Each row is a point on a landscape with many valleys, with its height.
A ball rolls from a point to whichever of its 5 nearest points has the largest drop for the distance, and stops where none of them is lower. Distance is the straight distance between rows; heights are no part of it.
kov: [ 14  20   3  -8   6   4   2 -17  -7  12  32   7  13  -4  32  -2 -27 -13
  17  -5 -33 -40  25   9 -52  -3 -12 -21   4]  (h 608)
mel: [  9  20  16  45 -31  19 -31  17  40 -16  29  13  -7  24   9   2   7  27
  12   9  -1  -6  -3 -39   3 -14 -42   2  45]  (h 349)
zal: [-38  13 -12  45 -36 -22   9   0   4  -1 -12   4  -5  -1 -13  26  23  24
   2  -6 -35  14  13  20  34 -26 -12   4  13]  (h 354)
tal: [-21 -32 -26   3  -8  12  10  11   7 -19 -36  -6 -20  -2 -37   2  15  19
  -4  37  12  40 -29  -4  78  24  -4   4  -8]  (h 397)
Vuku: [  0 -58 -31 -12   4  -1  -2  -5 -27  -9 -50 -11 -38   1 -37  -9  16  -9
  -7  22   8  39 -26   7  94  25  40 -11 -22]  (h 436)
dufi: [-25 -17 -17 -13   7  -8  -8  -9 -11  -5 -15   1  -2 -14 -16   2   8  -2
  -2   5   8   7  -5  22  10  10   3  11   2]  (h 457)
borev: [-14   8  20  27 -26  26 -43  21  60 -23  23   8  11  31  23 -10   2  25
  21  24  14  10 -14 -59   7  10 -38   5  52]  (h 358)
Fep: [ -3  18  10  65 -30  26 -36  12  38 -13  35   6   9  39  18  12   4  28
  20   5  -3  -7  -1 -48  -9  -9 -41  10  36]  (h 372)
nire: [ 15  13   7  -2  19  10 -37   6  20   2  20   8  12  21  15 -19 -30  -7
  -2  37  24 -19 -14 -38  -6  29 -16  15  16]  (h 386)
Fupo: [-32  -9   3 -11  -7 -21  57 -29 -40  15 -18 -12  -9 -31   2  21  38 -15
   2 -49 -32   2  19  48 -15 -29  29 -26 -53]  (h 415)
vutab: [  3 -51  -8 -27  10   4  26   4 -28  -8 -60 -23 -35 -26 -48 -13  31   0
  -4   3   0  37 -34  29  56  15  49 -14 -41]  (h 469)
geso: [-21  -6  -4 -34  -1 -23  33 -11 -37   7  -7   2   0 -25   6  12  24 -19
 -12 -38 -12  -4  16  44 -43 -22  27 -11 -44]  (h 466)
boda: [-28  21  -7  27  -4 -17  28  -9   0 -12   6   8 -15 -24  19  32  23  13
   4 -14 -38   4  34  17   4 -35 -12  -9  -3]  (h 559)
tuvo: [-25  33   2  47 -17   7  -3  -4  17 -12  23   5 -14  12  21  22  -6  24
   3 -12 -17 -10  32 -17 -20 -26 -24  -1  23]  (h 507)
gug: [  5   3 -15 -11  29   6 -13  -2  -5 -10  12   7   3   4  16 -23 -18   2
 -14  15  11  -3  -3  -1  -2   0   1  11  16]  (h 696)
konis: [ 21   2  -3  -7  24  13  -5 -18 -12   8  28  -3  22   3  28  -3 -32 -15
   0   1   7 -31  19 -19 -44   9   4   2   8]  (h 547)
mov: [  1 -55 -29 -23   6 -10  20  11 -22 -11 -48 -17 -30  -4 -48 -20   6  -2
  -2  26  14  57 -45  10  74  28  23   1 -39]  (h 438)
Zib: [ 20 -39 -18 -43  14 -12  30   3 -35   5 -46 -15 -28 -16 -51 -25  21 -13
  -9  -3  16  44 -21  28  26   6  48  -8 -43]  (h 447)
Nake: [ -2 -13 -10  11  -1  23 -31  12  29  -7  -8  23   3   4 -11 -15  -8  11
  -5  35  20  21 -19 -39  25   9 -15  16  33]  (h 433)
vigev: [ 38 -22  -8 -55  17 -39  20   0 -39   2 -33  -3 -14 -32 -42 -33  14 -20
 -18 -25  17  16  -8  38 -11 -13  23 -12 -51]  (h 445)
bafak: [ 19   2  -7 -40  17 -28  19   0 -34   2 -11  -2  -8 -36 -24 -14   6 -11
 -19 -36   7   6   3  33 -49 -15  12 -22 -35]  (h 467)
Pabib: [-37 -12  15 -28 -15 -24  63 -13 -38   6 -28  -8 -24 -32 -16  23  40 -13
  -4 -38 -25  32  10  54  -2 -14  23 -15 -65]  (h 423)
kizu: [-31  14  -6 -29  -1 -20  41 -14 -46  11  -9   1 -10 -48  12  22  43 -23
   3 -48 -27  -1  28  50 -57 -34  18 -35 -52]  (h 71)
Fugis: [ -1 -26 -29 -10   9  20 -30  18  -3  -3 -20   9  -9   2 -20 -10  -4  -3
  -6  40  36  32 -23 -18  48  27 -13  13   5]  (h 417)
lati: [  1   1  -3  14 -13  31 -33  22  43 -12  17  22  -9  23   1  -5 -18  24
   7  13  37   9 -32 -55  18  17 -29   7  37]  (h 342)
miv: [-28   3  -1  33 -33  -6  29   4  11 -12 -19  -4 -16  -7 -13  20  36  25
  12  -4 -18  38   9  13  66 -14  -3   3  -9]  (h 345)
bav: [ 52   6   6 -26  31 -11  -9 -12   2  21  18 -10  23  23  11 -16 -45 -35
  -1   0  12 -32  -1 -21 -50  18  -8  -9   4]  (h 319)
Voke: [-29   7 -12  22  -4 -14   5 -13   2  -9   2  -4 -14 -13  22  31  16  10
   1 -17 -20 -12  17  30  -5 -17   1   9   5]  (h 499)
nuvuv: [  6 -32  -6 -35  -3 -13  17  -9 -28  14 -30 -17 -15 -20 -20  -5  19   0
  -1 -11   1  28  -2  32  13   2  33   2 -21]  (h 262)
Gusu: [ 26   9   1 -21  26  -3  13 -28 -16  20  16   1  14 -10  35 -16 -15 -17
  -8 -12  -4 -23  12   5 -68  -1  22 -29  -8]  (h 448)
nari: [ -6 -49 -36 -12  25   8  -5  -1 -11   0 -28 -14 -25   6 -31 -13   1  -5
 -20  24  33  33 -38  -5  60  30  20   7 -13]  (h 420)
Fali: [ -7  20  13  48 -21  20 -36   7  41  -8  39  16   8  23  14   4   3  27
   6   0  -5 -26  11 -38 -10 -13 -25   6  35]  (h 377)
zafod: [-16  -3  -4   2 -11   9 -16  -1   5   8  13   4  12  -9 -10   0   2  13
  -8  29   0  -4  -3   6  18  -2 -17  20  18]  (h 673)
guge: [-34 -11   0  -4  -4 -22  47 -12 -21   8  -7   4  -7 -25  12  19  25   0
 -16 -16  -7  12  14  39  -3  -8  13  -4 -23]  (h 452)
rego: [ 44 -29  -7 -74  41 -47  19   5 -39  16 -35   4  -9 -36 -38 -34   8 -32
 -22 -23  23  13 -15  45 -17  -7  42 -13 -41]  (h 512)
Mopin: [-33  12  -7  31 -24  11 -24   7  19 -20  26   7  -8  -6   1  24  12  30
  10   5 -13 -14  -1 -22   7 -14 -19  -1  26]  (h 497)
Gigob: [ 46 -24 -17 -50  36 -10 -14   2 -14  -3 -16   9  20  -1  -5 -38   6 -11
 -22   9  40   9 -24  18 -19   2  12   5 -12]  (h 562)
naso: [ 21  -1   5  13  -4  45 -46  28  55 -23  16  24  10  29  -1 -14  -7  23
   8  57  35   8 -33 -69  28  34 -15   9  37]  (h 301)
tatu: [-12  32  18  47 -17  21 -21  10  38  -9  30 -13   9  25  27  33  -4  15
  16  -6 -20 -41  36 -31 -24 -15 -25  -8  23]  (h 425)
vetiv: [  7 -10  -4 -18  15  -3   0  -7 -25   0  -9  10  -6   0   2 -28  -2   0
 -13   5  14  15  -6  16 -13   2   1  13   5]  (h 501)
tabo: [  5  -7   5 -44   7 -37  44   2 -41  13 -33  -6 -28 -40 -50  -8  32 -10
 -23 -36  -9   8   7  48  -3 -17  39  -9 -52]  (h 478)
Simu: [ 34  15  29   5   8  18 -39   1  26  11  20   0  22  26  46  12 -43 -26
   8  14   1 -55  25 -47 -29  12 -21  -1  27]  (h 256)
lani: [ 25  44  21  -6  -6  18 -14   6  24  35  37   9  47  34  34  38 -51 -13
  22 -23 -31 -73  39 -17 -81  -1   6 -15  15]  (h 66)
tiz: [  0  32   0  24   5   3 -14  -9  10  -2  44   6  20   9  37  24 -23  -9
  18  -5  -8 -39  20 -18 -30   6 -29   3  18]  (h 705)
vazi: [-22 -13 -15  20 -15 -11  -3  12   5  -3 -13   7  -5  -1 -12  12  18  27
  12  20  -8  20  -3  -6  50   1 -12  15   0]  (h 424)
venoz: [ -3  -9  13 -29   4 -24  37  -3 -30  14 -37  -9 -21 -24 -23   3  27 -13
  -3 -29  -4  27  -7  56  17   6  26   3 -36]  (h 389)
Movu: [  9  -3  -1 -52   6 -44  40  -9 -26   5 -17   4 -31 -46 -30  -9  30 -19
 -17 -27   3  21  11  39 -21 -16  27 -16 -48]  (h 579)
sezud: [ 41 -13  11 -44  34 -33   0   0 -34  -1   1  -2  -9 -27 -28 -24   3 -24
 -16 -31  30   2 -23  31 -39 -15  16 -16 -30]  (h 413)
mise: [  9   6  20   7  -3  43 -37  18  45  -7  22  22   4  27   8 -31 -18   6
  -7  43  46   1 -19 -68  15  21 -33  19  33]  (h 305)
Zalo: [ 56   2   4 -31  29   0   0 -19 -11  15  11  -5  19   9  16 -15 -27 -18
  -3  -1   8 -24   4  -8 -70   8  -5  -9  -9]  (h 388)
Surop: [-39  13  -2  35 -39 -27  37   0  -2  -5 -21  -5 -17 -11 -29  34  17  21
   0 -23 -45  32   7  32  65 -10  17   3 -15]  (h 385)
Kot: [ 48   2   2 -21  25   2 -43  20  30  16  27   8  16  22  10 -33 -47 -12
  -9  46  39 -17 -23 -40  -1  29 -29  21  41]  (h 357)
ganif: [-20 -14   2 -16  -2 -12  39 -15 -41   5 -33 -12 -15 -17 -22   7  30   1
 -14 -28 -18  21 -14  49  25  -6  44   8 -43]  (h 356)
vor: [  6  15   3 -17  -3   8   6 -12 -31   8   8   6  26 -14  25   2 -18  -7
   9 -19 -32 -36  38  19 -68  -3  14 -21  -8]  (h 539)
valuf: [  5 -40 -13 -25  -1  -5  17   4 -24  -1 -36 -12 -14  -7 -36 -26  15  -2
  -9  14  15  32 -24  16  49  28  23 -15 -15]  (h 444)
kud: [-21   8  -8   8   3   5  15 -20  -6 -12  18  18  24  -7  38  20  -4  -4
  12 -16 -29 -18  27  14 -41 -19  -1 -14  -6]  (h 630)
mogog: [-26 -13   2   5 -20 -16  43 -12 -25  -6 -32 -13 -12 -17 -15   5  37   7
   6 -11 -27  34 -16  52  53  -9  30  -1 -32]  (h 298)
gev: [-17  -8 -15  30 -25   3 -12  29  28  -9  -6  18  -8  14 -20   1  11  34
   9  19  28  22 -17 -22  34   9 -31  10  35]  (h 470)
gozi: [-23 -24 -25   5   5   7  -6   2  -7  -4 -37  -1   4 -14 -24   5   5  22
  -9  14  -1  25   5   3  55   2   6  15  -9]  (h 390)
fafo: [-22 -21 -22   4  -4  17 -13  15  17  -9 -19  24  -1   9  -9  -9   7  25
  -7  37  27  32 -19 -46  45  17   1   4  19]  (h 429)
rap: [ 25 -25   0 -51  12 -32  22   0 -28  19 -30  -6 -23 -31 -26 -16  15  -9
  -7 -17  17  14 -13  45  -1  -1  22  -7 -36]  (h 432)
boz: [-41   4  -7  20 -13 -10  34 -13  -5 -12   2   4  12 -20  30  39  20  -3
  15 -29 -37  -5  43  33 -34 -25   0 -15 -19]  (h 599)
pezol: [ 56 -21   3 -39  26 -13 -18   1   4   5   2  -3  10  10   9 -37 -27 -27
 -11   3  19  -8 -22 -15 -30  10   6   9   9]  (h 435)
Bopez: [ 13  -2 -15 -18   8  21 -34  23  31  -4   1   9  -3  20  -7 -21 -27  -1
  -9  45  42   6 -42 -49  22  32 -17   8  39]  (h 383)
Rumo: [ 27 -18  -2 -52  17 -38  34  18 -38  14 -52 -20 -17 -38 -52 -28  28 -14
 -22 -25   5  28 -21  47  15 -11  38 -13 -53]  (h 161)
nube: [ 17  19   5  35 -10  14 -28   1  37 -17  31   3  -7   5   5   3  -9  18
   6  21  -4 -10   0 -26   6  -8 -35   3  20]  (h 206)
Fet: [  1  36   7   0  -3  26  10  -2   7  14  31   9  28  15  42  29 -26 -15
  13 -14 -35 -61  32   7 -71  -4  11 -20   4]  (h 450)
sunog: [  7 -13 -18 -27  13  23 -21  11   3 -15  -5  10   2   4 -13 -24  -7  10
  -2  29  15  23 -18 -16  16  23   6  23  11]  (h 463)
nalif: [-17   1  -4   7   8 -20  17  -1 -13  -3  -2   5  -6  -3  11  15   3 -10
  10  -8  -7  -2  20  30 -18  -5  15  -7  -6]  (h 282)
Doduf: [ 11   7  13  23 -18  38 -41  25  47 -16  18  20   6  25   9 -12  -4  25
  -4  25  14  16 -25 -42  19   5 -30  15  27]  (h 327)
mubot: [-31   4  -2  23  -4  -7   9  -7  -2  -7  -2   6 -12  -2  -4  15  16   9
  -1   3 -19   3  11  16  14 -11   3   8   7]  (h 479)
ven: [-37  -7 -12  35 -44   0  36  -9  -6 -12 -42 -12 -30  -9 -42  17  34  12
  14  -9 -42  48 -14  30 103   1  10  -6 -17]  (h 362)
kur: [ 45  11   7 -13  25   2 -13 -14  13  30  22  -6  33  19  34  -8 -63 -41
   3   5  13 -53  15 -34 -58  12  -9  -5  28]  (h 223)
lan: [-10  11  -2   5   5  -5  -2  -8   4 -11  10  15  -4  -1  20  11  -4   6
  -4   8 -13 -18  37  13 -12  -2  -5   8  13]  (h 585)
Gok: [ -1   7   3   1   5  13 -35 -13   3 -12  14   9   5   6  12 -12 -13   3
   2  19   4 -17  -6 -17 -11   0 -15  14  30]  (h 781)
pif: [ 10  42  18  -5  13   7 -15 -18   5  30  44  10  51  18  34  23 -40 -21
  16 -14 -14 -55  47 -11 -79   8   7 -17  21]  (h 278)
Tobov: [-38 -12   0 -14  -1 -37  35 -14 -36  10 -17  -9  -9 -30   8  17  30 -19
   2 -44 -22   8  14  57 -21 -18   9 -22 -41]  (h 535)
Vizo: [ 24  13  27  -2   7  23 -41   7  23   4  27  -6   3  29  21  -9 -52  -9
  -7  31  23 -37   7 -41 -30  18 -13   8  31]  (h 317)
Vali: [ 10  22  24  29  -6  18 -36  10  33 -12  30   3   2  39  26  11 -29  -8
  20   6   5 -49  23 -67 -32  -1 -30 -10  35]  (h 158)
das: [ 11  52  16  19  -8  24  -8  -9  22  18  37  -2  35  20  34  31 -25   2
  27 -11 -18 -59  42 -13 -59  -3  -1 -23   7]  (h 382)
sotor: [-38  22 -10  44 -21  -8  14  -5   6  -8  15   2  -2  -8  17  31  16  22
   7  -3 -16  -2  26  -9 -12 -29 -20 -14  20]  (h 543)
Zad: [ 16   5  -4  -9  13  35 -41  20  32   6  22  14  14  12  -4 -24 -23   5
  -9  44  38  -8 -27 -49  21  23 -11  19  28]  (h 343)
sinek: [ 14  26  20  -9  10  15  11 -25 -17  20  25  -9  32   3  32   7 -22 -20
  17 -20 -20 -46  27  -2 -59   3  18 -24  -8]  (h 480)
refe: [ -9  -4  -4  44 -29  14 -24   7  28 -16   8  23   4  20   7 -12   8  36
   8  14  17  10  -7 -33  24 -14 -24  21  35]  (h 563)
pata: [ 70 -14  23 -44  46 -11 -15  -9   6  20  19 -12  32  28  12 -31 -56 -43
  -7   2  35 -35 -15 -44 -55  19  -7  -4  22]  (h 268)
Pul: [-53  19  -6  34 -26 -24  47  -9  -6  -3  -7 -11 -14 -12   3  28  39  17
  -2 -26 -51  19  23  34  37 -24   1  -8 -18]  (h 475)
Ladal: [-24   0   5  44 -33   3 -11  20  20  -9 -12   7 -16  11 -14   5  20  37
  18   1  -1  35   3 -20  53 -12 -11   0  21]  (h 367)
muga: [  8 -12   2 -43  29 -32  -8  -6 -29  10 -25  -1  -8 -30 -25 -18  11  -6
 -11 -10  11  15 -26  33 -11  -9  11   5 -23]  (h 468)
Puror: [ 43  -7  22 -18  30   0 -20   7   7  11  31  -6   9  22  21 -23 -49 -28
 -11  12  30 -31  -2 -37 -36  28 -21   9  31]  (h 422)
gasup: [-16  -7   5 -15 -16 -25  45 -26 -28   1 -25 -13 -15 -25  -3  18  37  -5
  -8 -23 -20  22 -11  56  19 -13  29   2 -53]  (h 359)
Dedon: [  0 -28 -13 -21   8  -9   5   4 -27  15 -22  -3 -18 -21 -16 -15  10  -7
 -16   0   2  22 -15  29  13  14  18  15 -17]  (h 361)
satir: [-11  32  22  93 -37  19 -33   8  42 -19  51 -26  -3  53  39   5  -5  33
  41 -16 -27  -8  17 -52 -27 -14 -46   9  53]  (h 405)
Seras: [-39   3  -2 -10   1 -14  37 -23 -26   8  -2  -2  -2 -34  13  28  23 -15
  -4 -39 -25   1  26  43 -34 -22  25 -11 -15]  (h 471)
pepev: [ 28  13  19  -8  12  37 -59  29  62   5  22   7  18  30  11 -25 -23  -4
  -4  53  44 -17 -21 -67  18  36 -32  21  33]  (h 339)
libu: [-54   4   0  23 -43 -26  61 -14 -18   1  -3 -27  -4 -24  -2  35  50   7
   5 -23 -45  33  11  65  41 -36  15 -13 -48]  (h 384)
duf: [-19 -12 -31  16 -24  -2  13  10 -15 -11 -35  -3  -1 -10 -22   8  23  12
   3  12  -2  28 -21  -1  78  10  -3  18   2]  (h 378)
momu: [  0  -5  -6 -16   9 -16  20  -4 -22  -6   0  -4   1 -23  20   6   9 -18
  -2 -16 -10   4   5  37 -28  -6   8   0  -3]  (h 492)
zud: [-20   8  -9  10   3 -10  21 -21 -26  -7  10   1  12 -16  21  20   7   1
   2 -21 -39 -24  33  34 -45  -3  -4 -15   0]  (h 615)
Mibe: [ 17 -18 -14 -37  21 -23 -27  -1 -20   2 -24   4  25  -4 -20 -42  -4 -10
 -14  14  28  23 -25   0   5  21   0  20  -6]  (h 491)
nurum: [ -9  -1  -1 -38   6 -41  45 -11 -47  16 -25  -8 -26 -42 -22   3  22 -22
 -10 -44  -6   2   5  43 -19 -20  20  -8 -57]  (h 591)
belo: [-45  13  -7  56 -40  -6  34  19  -6  -5 -26 -14 -24  -2 -16  14  41  23
  11 -22 -47  41  -1  16  74 -30 -14  18 -13]  (h 392)
Nos: [-42   2  -1  -4 -17 -29  62 -23 -20  -4 -20 -10 -21 -20   7  37  47 -10
   3 -37 -33  15  28  53   0 -11  22 -19 -33]  (h 481)
mugus: [ 14  -1  14  23  -8  45 -47  13  72  -8  30  22   6  47  14 -10 -11  31
   3  29  32  21 -27 -60  18  13 -33  20  42]  (h 308)
rezag: [ 29  -6  -3 -25  22   7  -3 -14 -16   2  11  -3  13   7  26 -18 -14 -16
 -12  -1   8  -9  -5  -1 -38  -1   6  12   3]  (h 561)
sudap: [ 25  -7  14  17  -3  50 -46  18  56  -1  22  13  -1  32   8 -23  -9  18
  18  51  55  15 -39 -71  22  31 -23  11  35]  (h 258)
fel: [-11 -34 -19 -14  -6   6  -8   5 -15   5 -27 -10   6  -6 -23 -10  12   4
   6  14  15  36 -15  11  46  26  20  15 -14]  (h 414)
Dinep: [ -7 -53 -26  -3   3   5  25  -1 -24 -12 -49 -21 -39 -13 -43 -10  21 -10
  -4  17  -8  47 -43  12  94  20  44   7 -38]  (h 456)
tid: [-21   8  11  26 -10   2 -20  14  13 -13 -10  14  -6  -1   0   9   9  18
   3   8  -5   5  -3  -9  31  -3 -24   9  16]  (h 526)
baz: [-45   1  -1   6  -7 -10  36 -21  -7  -1  -4 -11  -1 -22   6  26  28   9
  -3 -19  -5  20  16  47  16 -18   5   1  -5]  (h 476)
gipa: [ 61 -14   3 -35  53 -19 -18  -8 -19  -2  10   4  14  -4  -3 -35 -20 -20
 -13  -6  14 -16 -11  -2 -51   2   6 -12   0]  (h 340)
fon: [ 16 -22 -30 -30  18   1 -19  12 -12   6 -24   1   5 -15 -36 -17  -2  -3
  -4  25  28  28 -21   1  30  25  14  12  -3]  (h 439)
dob: [-33 -10   0   0  -6 -20  38 -17 -22   0 -19  -8 -11 -11 -11  24  16   3
  -2 -27 -22   9  17  52  13 -12  19   3 -23]  (h 260)
sebo: [-42  -9   0  14 -28  -1  60 -15 -28 -13 -26 -15 -12 -17 -32  16  54  14
  -2 -24 -41  48  -4  51  67 -17  30  -1 -37]  (h 261)
sibib: [ -9  15  15  60 -32  23 -29  18  36 -18  18   3  -8  41  18   7  15  36
  18  -2  -8   9   9 -46   2   0 -42   8  35]  (h 391)
sizef: [ -5 -37 -34   5   2  15 -20   8  10   5 -29  12 -19   0 -37 -16   2  15
  -9  39  35  40 -19 -23  57  26   1   5  12]  (h 409)
Nobo: [-35   4  -6  43 -43  -3  73   0  -5  -7 -17 -29 -13 -17 -27  21  44  10
  12 -12 -67  35  -2  44  82 -21  18 -18 -26]  (h 334)
dubad: [ 15  32  22   1   3  11 -22 -15   7  25  23  -1  36  26  37  18 -51 -17
  23  -9  -8 -71  34 -17 -52   7  -9  -7   7]  (h 294)
Zatir: [  7  34  30  25  -5  24 -43   2  41  -2  36  -1   6  29  21   6 -29   0
   5   3  22 -55   1 -39 -15  -7 -43   6  31]  (h 224)
rima: [ 32 -22 -14 -54  36 -33   2  19 -27  10 -32  -9 -18 -39 -15 -35   6 -17
 -18 -22  30   7 -29  31 -15  -1  19  -6 -40]  (h 477)
gez: [ 61  -6  32 -35  49  -1 -32  -3  14  31  26 -16  29  34  15 -21 -70 -35
   8  24  39 -37  -8 -54 -35  34  -3   5  22]  (h 353)
Numom: [ -4  45  22  54 -20  26 -33   9  23  -8  36   5  13  51  27  31 -25  25
  24 -19  -9 -36  31 -52 -33  -6 -26 -14  32]  (h 300)
Topo: [-37  10   1  46 -47   4  12  11  14 -15 -15  -8 -34   7 -11  16  28  33
  10  -3 -14  33  11   4  38 -27 -16   7  23]  (h 299)
Dut: [  5 -11 -13   4   0  33 -37  24  45  -9   2  13   6  15 -16 -20   4  17
   2  38  49  17 -25 -58  33  25 -17   6  24]  (h 350)
Lutik: [ 14  23  23  20   1  30 -43  16  40  -3  35  15  12  24  14   1 -12   7
   1  25  20  -2  -8 -37   2   5 -24  19  30]  (h 289)
sez: [ 32   5   7 -15  12  15 -29   6  -3  -1  16   6  22   3   0 -12 -25  -9
 -11  29   6 -11  -1 -15  -8  16 -12  13  20]  (h 641)
Vum: [-34  -6 -13  28 -41 -14  69  -7   1 -12 -28 -18 -11 -10 -27  15  45  15
  -4  -8 -55  35  13  37  77 -33  19  -9 -23]  (h 304)
Seso: [  8  48  30  46 -32  23  -5  13  20  -7  31   0  22  21  29  44 -16   1
  24  -7 -29 -48  44 -33 -43  -2 -13  -9  23]  (h 443)
Sipaf: [  9  19  14  22  -7  18 -25   7  36  -7  30  -7   4  23   8   3 -24   5
   5  17  14 -32   9 -40 -18   1 -36   7  21]  (h 242)
Gomu: [ 52  -8   2 -64  38 -31   4  -1 -15   6  -2   3   0 -31  -7 -31  -8 -28
 -27 -21  33 -13  -9  23 -53 -13  10 -19 -15]  (h 393)
zutod: [-20 -22 -20  13 -13   5  25 -10 -13   2 -32  -5   0  -5 -39   1  20  13
   4  15 -22  34 -14  33  68   6  12   6 -26]  (h 346)
ruv: [-20  14  14  -3   2  -3  22 -16 -26   9  20  -2  23 -12  27  23   6 -13
  12 -29 -26 -24  34  31 -76 -17   5 -37  -5]  (h 595)
zar: [-36  -3  -8  21 -21 -19  34  10 -13  -9 -16   8 -11  -6 -14   5  21   2
   1 -14 -25  17   3  33  56 -25  22   1 -14]  (h 360)
Sufe: [-35   0  -9  16 -19 -17  25   0  -8 -13 -10  -4  -7 -19   2  20  11  13
  -9 -17 -11   6  15  26  26  -9   6   9 -13]  (h 451)
rekef: [ 16  22  24   8   1  41 -52  19  50  -1  40   6  12  40  17  -3 -34  -8
   8  25  27 -16 -20 -56 -25  11 -24   3  39]  (h 259)
Kod: [ -1  43  30  31 -18  32 -11   3  17  12  43   7  25  33  34  36 -36 -10
  24 -18 -17 -69  47 -42 -51 -11  -8 -17  32]  (h 355)
Ralam: [ 11   4  -5 -20  21  -2  -2 -16 -15   4   4   8  13   5  15 -20 -15 -19
 -23   8  15 -10  -2   7 -15  13  -4   6   4]  (h 538)
kadum: [  5   1 -13   1  20  -7  11 -16 -18  -7   6  -2   1  -7  18   1 -23  -8
  -6   0  -6 -11  17  18 -34  -2  -7   3  -9]  (h 584)
Nemag: [ 34  -7  14 -32  25 -22  -6 -12 -14   1  -5   0  11  -3  -1 -25 -14 -20
 -28  -6  12   0  -6  15 -38   0   9   2  -7]  (h 220)
Dusu: [ 13  17  19  22   1  21 -37  -3  18  -1  27  -6  20  21  32   4 -38  -2
   5  10   2 -59   5 -34 -25   6 -24  -2  21]  (h 263)
buke: [ 42  -5  -2 -30  28  16 -33   2   7  11  19   8  29  10   1 -40 -43 -12
 -12  35  32 -10 -25 -29 -13  28  -2  14  17]  (h 490)
Fenik: [-39   8  -4  45 -34 -14  36   1   9  -9 -30 -12 -30 -17 -29  29  27  28
  14 -14 -37  25  -8  15  71 -12   6  12 -12]  (h 379)
fufe: [ 32   6   0  -4  29   4 -25  -1  17  15  25  -7  11  13  14 -22 -43  -7
  -8   0   7 -35   2 -18 -47  10   0  13  11]  (h 99)
nosul: [-25  31   3  58 -40  10 -15  13  24 -17  27   2   1  23  26  11   7  26
  14   2  -2  -9  16 -25  -5 -19 -24  -2  28]  (h 437)
mani: [ -8  27  -9  16  12   3  -6 -11  -4  -1   9   4  11  15  32  36 -13  -6
   8 -15 -23 -34  38  -3 -32 -12 -13 -13   9]  (h 664)
gati: [ 12  -5  -9 -32  30 -16   3 -14 -26   0  -8  11  -7 -15  -4 -12   5   0
 -17  -2   5   7   3  25 -30  -8  18   6 -16]  (h 387)
tema: [  0  -3  -3 -55   5 -48  60  -8 -42  19 -22  -6 -25 -51 -27   0  22 -38
 -18 -47 -10  -9  -5  63 -16 -25  33 -12 -62]  (h 604)
gogo: [ 33  14  22  -4  17  23 -49  24  33  10  33   1  14  27  18 -31 -44  -6
   7  40  50 -30 -19 -46  -6  23 -26  22  30]  (h 295)
favo: [ -5  14  27  39 -27  34 -45  25  60 -12  37   1  -2  46  18  -2  -2  25
  27  12  13  -2 -17 -46   2   1 -27  17  38]  (h 370)
konet: [  8  10  -6 -17  13  -7  29 -20 -41   6   6  -1   6 -20  15  10  -4 -11
   5 -26 -23 -19  29  24 -70 -14  18 -17 -27]  (h 545)
fulut: [ 12 -32   6 -34   8  -1  25   2 -42  -2 -44 -23 -32 -25 -43  -4  34 -18
 -15 -20  -9  29 -26  53  30   7  39 -12 -38]  (h 403)
sesov: [-20 -16 -19  19 -13   9  -8  15  12  -4 -18  24 -14   0 -25  -1   9  15
   3  23   3  25 -33 -27  48  14 -12  11  15]  (h 440)
bito: [ 16 -11  -6 -20  25   0 -21   1 -13  -4   0  -1  17   9  -7 -27 -16   0
 -10  20  22   2 -28  -4  -1  18   5  16  19]  (h 560)
duzi: [ 63   7  13 -31  41 -15 -34 -10   6  28  22 -13  35  22  16 -17 -54 -37
 -12  12  26 -37   0 -44 -72  15  -7  -8  12]  (h 291)
Vez: [-26 -10 -15  11  -6 -14   8   0  -8  -9 -13   1   0 -15   1   1  12  11
  -6  -3 -13  10   0  28  20  -7   8   7  -7]  (h 459)

Call two points neighbours if one is among the 5 nearest of the other. Go from one point of each pair to the other, from neighbour to neighbour, staying as low as possible. Name the highest point that can't be avoided.
lani / Nemag -> Zalo
kizu / sebo -> Pabib
Topo / dob -> zar
dob / Rumo -> fulut
sebo / dob -> ganif
nube / lani -> dubad
Vali / nube -> Sipaf
fufe / Vali -> Simu

For each start below, name the point where the ball stops.
bito -> sebo
Dinep -> sebo
Vuku -> sebo
sesov -> sebo
